Each scene shows the same named points in several views. A view is turned or mirrored, and shifted as a whole, has a little noise and may leave points out.

Scene 1
View 1
K_571: [ 19  25   0  -5   4   6   8   1   8   8  18  12  11  -9  -4 -15  15  -1
  -4   8  -3  -5 -18  -3 -20 -21  -4  -4  15 -15   2 -15  -9   2   7  24
  -6]
K_608: [ 10  21  -2 -25   0  -2   9   1  14   4  15  23   2   1   9  -1   0  -4
   0  13  -5  -7  13  13 -22  -8  -4   5  15  -3   7  -8  10  17   6  18
  17]
K_546: [  7  13  -4 -21   3  -4  14   2  20   0  13  11  10   4   8   3   4  -4
   1  -1  -3  -1   5  15 -18 -11  -9  -4  11   1   5  -9  12   8   9  15
  21]
K_329: [ 17  20   2 -12  -3   1  20   6  27   5  15  -3  36   4  -7  -3  18   7
  -8   5   3   7 -34   5 -19  -9  -6 -27   6  -5   4 -18  -6  -3  11  23
  -5]
K_462: [  7  -9 -15  19  23   0  10  -6  -1   4  13  -6  -2 -11  -1 -16  17 -10
  10 -39  -5  -8 -15  -7  -2 -45 -19   1  13 -11  -7 -10   3 -26  10  19
   9]
K_451: [ 10   5  -6   1   8  -1  18   1  17   3  11  -7  22  -1  -3  -5  17   0
   2 -17   1   2 -26   3 -12 -23 -13 -17   6  -5  -1 -15   1 -14  11  21
   4]
K_586: [ 12  15  -1 -15  -1  -3  19   4  25   2  13  -1  27   4  -1   1  13   4
  -3   0   1   5 -21  10 -18  -8 -10 -20   8  -3   4 -15   3  -1  11  19
   5]
K_483: [  5   2  -8  -8  10  -5  17  -2  15   0  11   3   7   1   7   0   8  -6
   5 -17  -2  -4  -1  11 -11 -20 -15  -5  10  -1   0  -9  13  -5   9  16
  21]
K_526: [ 16  10  -4   4   7   2  17   1  15   5  15  -7  27  -5  -9 -10  21   3
  -2 -12   2   3 -37  -3 -12 -24 -11 -21   6  -9  -1 -19  -7 -15  12  22
  -7]
K_877: [ 16  31   4 -27  -6   2  11   5  20   6  16  21  15   1   1  -2   6   2
  -8  23  -3  -1  -4  10 -26  -4   2  -6  14  -6   9 -14   0  17   7  22
   5]
K_207: [ 10  10  -8  -4  13   1   8  -3   4   5  15  16  -7  -7   6 -11   8  -9
   4  -8  -7 -10   6   3 -14 -27 -10   9  16  -8   1  -8   6   1   7  17
  15]
K_67: [  9  -5 -11  13  17   0  16  -3   9   3  11 -10  11  -5  -3  -9  19  -5
   7 -32  -2  -3 -23  -2  -5 -35 -19 -11   8  -7  -5 -13   3 -23  11  18
   7]
K_689: [ -1  10  -4 -36   1 -10  15   2  26  -3  11  19   1  13  19  15  -6  -7
   5   2  -4  -3  31  30 -19   0  -9   2  12   9   7  -2  29  19   6  10
  41]
K_925: [ 13  25   2 -25  -5   0  17   6  26   4  14   8  25   5   1   2   9   5
  -6  15   1   3 -12  13 -22  -1  -3 -16   9  -1   7 -15   3  11   8  20
   8]
K_928: [ -3  -6  -7 -17   6 -11  25   2  32  -5   6 -10  22  13  10  14   6  -3
   7 -25   3   4  -3  24 -11  -8 -20 -21   1  10   3  -7  26  -5  12  11
  32]
K_481: [  3  -8 -14   7  20  -3  12  -5   5   1  11  -3  -2  -5   4  -7  11 -10
  12 -34  -4  -8  -3   4  -3 -35 -19   1  11  -4  -5  -7  13 -17  10  15
  20]
K_6: [ 15   7  -5   9  10   2  18   0  14   5  13 -10  26  -4 -10 -12  23   2
  -1 -17   2   2 -39  -5 -10 -28 -14 -21   5 -10  -2 -18  -8 -19  12  23
  -7]
K_137: [ 17  19   0  -5   2   3  15   3  16   5  15   2  24  -4  -6 -10  17   3
  -4   2   1   1 -28  -1 -17 -17  -6 -16   9 -10   3 -16  -8  -4  10  23
  -6]
K_324: [ 13  34   3 -35  -8   1   9   5  19   5  17  29   8   3   6   0   1   1
  -8  28  -6  -4   9  14 -28   1   3   0  17  -5  11 -11   3  26   5  20
  11]
View 2
K_689: [ -7 -20  29  32  10  -3  12  11  15 -10 -22 -10  12  -8   9 -23  10   6
   3  37  52   0  12  34  -1  36  -6  -3   6  17 -19   5  32  16  -3  29
  -9]
K_526: [ -3 -10 -29  14 -16 -17   6   6  -3  18  27   8  -1   3  -6 -11  -1   9
  -1   2   4   0   7  -2  -7  34   3 -12 -29  -9  20  -1   2  13  -2  16
 -16]
K_608: [-10 -12  13  29  15 -13   7  12  -6  -3  -9 -20   5  -5   4 -19   2   7
  -1  26  43  -5  13  17 -11  31   0   5  -4   1  -3   3  12  21  -3  26
  -8]
K_877: [ -2  -5  11  34  15 -21   3  19 -13  11  -1 -21   1   1  -5 -15  -1  16
  -4  26  31  -6  15  10 -11  41  12   5 -17  -5   1   8   5  21  -4  30
  -9]
K_207: [-17 -16  -6  15   7  -7  11  -2  -7  -9  -1  -9   6  -7   8 -19   3  -6
   0  14  41  -2   9  15 -15  15 -15   5   0   1   6  -5  13  19   1  15
  -8]
K_586: [  0 -10  -5  24  -8 -16   7  13   4  15  13   2   4   3  -5 -13   1  15
  -1  16  16  -1  10   8  -1  43   8 -11 -22   0   6   4  11  13  -3  24
 -14]
K_483: [-10 -19  -7  15  -9  -5  12   1   9  -2   4   5   7  -4   5 -17   5   0
   2  14  31   2   7  15  -5  27 -11  -9  -8   6   3  -3  19  13  -2  17
 -13]
K_451: [ -5 -15 -22  12 -16 -11  10   3   5  12  20  10   2   1  -2 -12   2   7
   0   4  13   2   6   4  -4  33  -2 -14 -22  -2  15  -4   9  12  -2  17
 -16]
K_571: [ -8  -6 -15  21   7 -21   4   9 -19  11  14 -13  -2   1  -5 -13  -5   8
  -5   9  22  -5  12   1 -16  28   4   7 -20 -13  16   0  -4  20  -1  19
 -10]
K_481: [-17 -22 -24   3 -14   0  16 -10   7  -7  11  11   7  -6  10 -18   6 -11
   3   3  31   2   3  13 -10  12 -21  -8  -4   3  12 -12  17  12   0   9
 -14]
K_462: [-19 -21 -41  -4 -17  -2  14 -14   0  -5  21  15   4  -7   8 -16   2 -13
   1  -7  22   2   2   3 -15   8 -24  -6 -10  -2  25 -16   8  13   2   4
 -14]
K_6: [ -4 -12 -33   9 -20 -16   8   2  -2  17  30  14  -2   3  -4 -11  -2   7
   0  -2   4  -2   5  -4  -6  33   0 -14 -28  -8  23  -5   1  12  -2  14
 -16]
K_67: [-12 -18 -34   2 -22  -6  13  -7   6   3  24  17   3  -2   4 -15   3  -4
   1  -3  16   4   2   3  -7  20 -13 -14 -17  -2  21  -9  11  10   0   9
 -16]
K_928: [  0 -23   2  19 -21   0  14   4  30   3   3  19  12  -2   5 -17  13   9
   6  19  26   6   5  24   9  43  -5 -25 -11  16  -8   0  32   7  -4  22
 -18]
K_324: [ -4  -6  21  38  23 -21   3  20 -14   7 -10 -29   4  -1  -4 -17   0  16
  -4  31  40  -7  18  16 -11  41  11  10 -10  -3  -5  10   7  23  -3  32
  -6]
K_329: [  5  -6 -11  26 -10 -22   4  17  -1  25  21   2  -2   6 -11 -10  -1  22
  -2  13   5  -2  10   1  -1  49  14 -13 -31  -7  10   7   4  14  -5  26
 -15]
K_137: [ -2  -7 -16  20  -5 -20   5  11  -9  18  20  -2  -2   3  -7 -11  -3  13
  -2   8  12  -3   9   0  -9  35   7  -5 -26 -10  16   1   0  15  -3  21
 -14]
K_546: [ -7 -16   7  25   3  -9   9   9   4   1  -2  -5   8  -3   3 -18   5   8
   1  23  35  -1  11  19  -5  35  -3  -5  -8   7  -3   2  17  17  -3  24
 -11]
View 3
K_546: [ 17  -7 -10 -14 -26  20 -11   4  -6  17   0  16   4  -3 -17  21  13  10
 -10  -6  14  -9  16  -8   2  -4   5 -10   7  -2   8   2  18  -7   2   0
  13]
K_586: [  4   3  14  -3 -25  13 -14  -1  -3   5  10  17   6  -1  -5  23  10   1
  -6  -6  12   3   7 -10  10 -10   9 -12   4  -6   9  12  17  -4 -13   0
   9]
K_462: [ 34 -17  18 -10   5   5 -31  -5 -15   4 -19   1  17   6 -13  -9  28   1
  -4  -9   1   3 -16  -2  28  14   6  10  13 -22  15  12  13  21  -1  25
  25]
K_6: [ 11   2  34   5 -10   1 -22  -9  -7  -5   4   9  14   5   1   7  17  -6
  -2  -7   5  13 -13  -7  27  -3  10  -1   6 -16  15  23  15  11 -20  11
  14]
K_451: [ 12  -2  22  -4 -12  10 -22  -5  -6   0   0  11  11   1  -5  13  17  -2
  -2  -7   8   8  -4  -8  22  -1   8  -4   5 -14  11  14  15   8 -13   9
  14]
K_928: [ 14  -6   3 -21 -16  30 -26   3   5   4 -16  23   1  -4 -13  40  22   0
   8  -6  15  11  21 -17  14   9   5 -15  -8 -13  -5  -7  18  -8   0   4
  15]
K_571: [ 12  -1   8   6 -25   0  -5  -2 -15  13  16   5  12   4  -7  -1   8   7
 -19  -8   8 -11  -4   1  10 -16   9  -3  18  -3  24  22  17   6 -12   3
  10]
K_877: [  5   1  -7   1 -39  10   2   3  -9  20  20  13   4  -1  -9  16   0  12
 -19  -7  15 -17  14  -4  -3 -21  10 -12  12   6  17  13  18  -9  -9  -8
   5]
K_689: [ 18 -15 -33 -27 -31  34 -12  13  -2  26  -9  20  -2  -7 -26  34  13  18
  -8  -7  18 -17  34 -12  -8   0   2 -16   3   1   0 -13  20 -19  15  -3
  12]
K_329: [ -3  10  25   6 -28   7 -10  -5  -2  -1  20  16   7   1   2  23   6  -4
  -5  -6  12   8   2 -10  14 -16  11 -12   4  -6  12  21  17  -2 -24  -3
   5]
K_67: [ 24  -9  22  -6  -2   7 -29  -5  -9   0 -13   7  14   4  -7   3  26  -2
  -1  -8   3  10 -10  -6  28   8   7   2   7 -20  11  12  15  15  -8  19
  20]
K_925: [  0   4   3  -2 -35  15  -5   2  -4  12  17  18   4  -1  -6  26   3   5
 -11  -5  15  -4  14 -10   3 -17   9 -16   6   1  11  11  18 -10 -13  -7
   5]
K_137: [  5   4  20   5 -23   3 -11  -5  -9   4  15  12  11   3  -1   9   8   0
 -10  -7   8   1  -4  -5  15 -13  10  -5  10  -6  18  22  16   4 -18   4
   9]
K_324: [  6  -2 -20  -4 -45  14   4   7 -10  27  19  13   3  -3 -15  17  -2  18
 -23  -7  16 -25  20  -3 -11 -23   7 -15  15  10  17   8  19 -14  -2 -11
   5]
K_483: [ 22 -10  -1 -15 -15  18 -21   1  -6  11 -10  12   8   0 -15  16  19   6
  -5  -7  10  -3   8  -8  12   4   5  -6   5 -10   7   3  17   1   1   9
  16]
K_207: [ 28 -18 -14 -14 -16  14 -15   4 -16  23  -8   6  10   1 -22   1  17  15
 -15  -8   9 -18   5  -1   7   2   4   0  16  -7  15   4  16   5   9  10
  18]
View 4
K_586: [-15  -7 -14   8  -3 -10   9  -3   9 -19  14 -17  17   0  14  22  -3  34
   3 -13   8  21  22 -13 -13  13   5   0  -2 -19 -20 -13   2 -10  -9   6
  -4]
K_481: [ 13  -3 -24  -7 -14  -8  13 -29   7   1   8  -9 -12  -2 -13  22  -5  20
  12   3  21  14  -2  -6  -7  10  10  20  -7  -9 -21  14  -6   9 -16  21
  -4]
K_6: [  0 -10 -25 -15   1   0  17  -9   1 -11  13 -30  10  -7  10  11  -1  28
  17 -18  12  31   4 -20 -14  24  19  16 -13  -9 -18  -7  10  -2   7   2
  -5]
K_526: [ -5  -9 -23 -11   1  -2  15  -7   1 -11  15 -30  11  -5  12  12  -2  28
  16 -17  12  30   8 -19 -16  23  15  12 -11 -10 -17  -8  10  -4   6   1
  -7]
K_462: [ 17  -4 -30 -19  -9  -2  17 -29   0   7  10 -18 -18  -4 -11  12  -4  17
  21  -1  22  21 -10 -11  -9  16  17  26 -14  -3 -19  17   0  12  -2  16
  -5]
K_207: [ -8   5 -13  10  -9 -19   3 -25   7   8   8  -6 -22  10 -11  14  -9  23
   7   6  18  14  16  -7 -12   6   0   3   2 -15 -22  14 -13   1 -17  18
   4]
K_451: [ -1  -9 -23  -7  -5  -3  15 -12   5 -11  13 -21   8  -6   7  20  -1  28
  12 -12  13  23   7 -14 -11  18  13  13 -10 -11 -19  -4   5  -2  -4   7
  -6]
K_608: [-25   6  -4  27  -6 -23  -3 -14  12  -3  11  -6  -9  15   1  16 -10  30
  -2   4  13  15  33  -8 -12   2  -7 -13  10 -23 -22   1 -14 -11 -20  14
   6]
K_137: [-16  -5 -18   0   2  -8   8  -5   3 -10  15 -26   8   2  14   9  -3  30
  12 -15  10  31  18 -20 -17  21   9   2  -6 -15 -18  -8   3 -10   3   0
  -1]
K_571: [-23   3 -15   5   5 -16   3  -8  -2   2  14 -26  -7  10   9   2  -6  29
  13  -9  13  33  22 -21 -20  19   5  -4  -2 -16 -19  -1  -2  -8   5   1
   5]
K_329: [-19  -9 -15   3   4  -6  10   2   7 -21  16 -26  22  -3  22  17  -2  36
   7 -20   5  29  24 -21 -16  21   9  -1  -4 -17 -17 -20   8 -15   1  -3
  -5]
K_925: [-26  -3  -8  19  -2 -14   3  -2  12 -19  14 -15  15   6  17  20  -6  36
  -1 -11   7  20  33 -15 -14  12   0 -11   4 -22 -20 -16  -2 -16 -12   4
   0]
K_928: [  5 -12 -16   9 -20  -5  13 -14  23 -27   9   1  21  -9   1  45  -3  31
  -5  -3  13   2  14  -1   0   3   4  11  -1 -17 -24 -10  -2  -2 -35  22
 -11]
K_546: [-14  -1 -10  18  -9 -16   3 -16  14  -9  10  -4   1   6   2  25  -7  31
  -1  -1  12  12  25  -6 -10   4  -1  -4   4 -20 -22  -2  -9  -8 -23  16
   0]
K_67: [ 12  -8 -27 -15  -7   0  18 -21   5  -5  11 -20  -1  -8  -2  18  -2  22
  17  -8  19  21  -4 -11  -8  18  17  23 -13  -6 -18   5   3   6  -3  12
  -7]
K_689: [-13   2  -4  32 -19 -21   0 -20  24 -15   7  11   1   8  -5  38  -9  32
 -12   9  13  -1  30   5  -2  -7  -9  -8  11 -23 -26   0 -16  -5 -43  27
   0]
K_324: [-39   8   1  34   0 -26  -7  -5  11  -5  12  -9  -3  19  11  12  -9  35
  -4  -2   7  20  44 -14 -17   5  -9 -23  12 -27 -22  -7 -13 -17 -16   7
   8]
View 5
K_483: [ 16  -9  -5  -4  -8  19  -8 -13  -5   4   8 -18  -9  -1   0   8  11  12
  26   1   4  10  17  23   8 -19  -4 -29 -12  -9  21  -9   5  14  11   4
  22]
K_462: [ 12  -1   3 -11  -7  -2  -8 -21   5  -1 -15 -19  -6 -13  12   0  13  -2
  12 -17 -11  20  10  28   9 -35   6 -13 -19  20  19 -22  -1  -1  13  11
  13]
K_586: [  9 -15  -7  -3   2  14  -3  -6 -19   6  11 -24  -7  -6  -4   8   7  27
  22  -2  16   2   9  25   9   3 -13 -21  12 -23  20 -11  -4  11   5  -1
  14]
K_6: [  4  -9  -1  -8   7  -4   0 -10 -17   3 -14 -23  -9 -19   8   1   9  18
  10 -17   4   9   1  36  12  -6  -5  -7  13  -1  21 -23 -11   0   4   1
   4]
K_925: [  8 -18 -11   0  -1  17  -4  -4 -21   4  24 -27   0   1  -9  12   4  32
  26   0  26  -2  11  16   8   9 -17 -25  10 -31  18  -5  -1  16   1   0
  12]
K_137: [  2 -11  -6  -5   2   0  -2  -6 -19   2   6 -28   0  -9  -1   6   5  26
  16 -14  17   5   2  23   8   3 -10 -10  10 -13  18 -17  -6   4   0   2
   3]
K_451: [  9 -10  -1  -6   3   6  -2 -11 -12   3  -5 -21 -10 -12   5   3   9  18
  16 -10   5   9   9  32  11 -10  -4 -15   7  -6  21 -18  -4   6   7   1
  12]
K_608: [ 12 -13 -13   0 -17  19 -12  -8  -8  -1  35 -26   9  11 -12  16   4  20
  31   1  23   4  19   2   5  -8 -12 -32 -19 -25  13   0   9  17   3   9
  15]
K_571: [  1  -8 -10  -5  -8  -4  -8  -7 -15  -3  16 -30  13  -4  -3  10   4  23
  16 -19  21   6   2  11   7  -1 -11 -10  -3 -12  12 -14  -3   2  -3   8
  -3]
K_689: [ 23 -17 -11   1 -17  42 -13 -11  -4   5  37 -18  -5  18 -14  18   9  19
  42  21  18   2  32   7   4 -15 -11 -49 -23 -32  19   8  15  30  13   6
  35]
K_324: [  9 -16 -19   0 -16  19 -12  -2 -16   0  45 -31  13  14 -17  18   1  31
  32  -2  37  -4  14  -5   4   6 -19 -29 -11 -37  11   4   7  18  -4   9
   9]
K_207: [ 14  -6  -7  -5 -19  11 -13 -16   1  -4  18 -22   5   5  -1  10   7   7
  25  -6   9  12  19   7   6 -26  -3 -27 -31  -4  14  -6   8  11   7  12
  15]
K_877: [  7 -16 -14   0 -11  13  -8  -2 -19   0  35 -29  10   6 -13  16   1  30
  27  -5  32  -2   9   5   5   6 -18 -23  -1 -32  13  -3   2  13  -4   5
   6]
K_928: [ 23 -16  -1  -2   2  37  -3 -13  -8  10   3 -13 -26  -1   0   8  13  19
  33  18   0   6  24  36   9 -13  -6 -40   3 -21  29  -6   5  23  19  -4
  36]
K_526: [  4 -11  -1  -6   7  -2   0  -8 -17   4  -7 -23  -7 -17   5   1   8  22
  13 -15   7   7   1  33  11  -2  -7  -7  14  -5  21 -21  -9   1   3   0
   4]
K_481: [ 15  -4   0  -8  -9  11  -9 -19   5  -1  -5 -16  -9  -7   7   5  12   0
  20  -7  -6  19  17  26   9 -34   4 -23 -23   8  19 -15   5   7  14   8
  21]

In a view up to two points have been moved. Name them for each view, in the order of its rows, or write -.
view 1: K_207
view 2: -
view 3: -
view 4: K_689
view 5: -
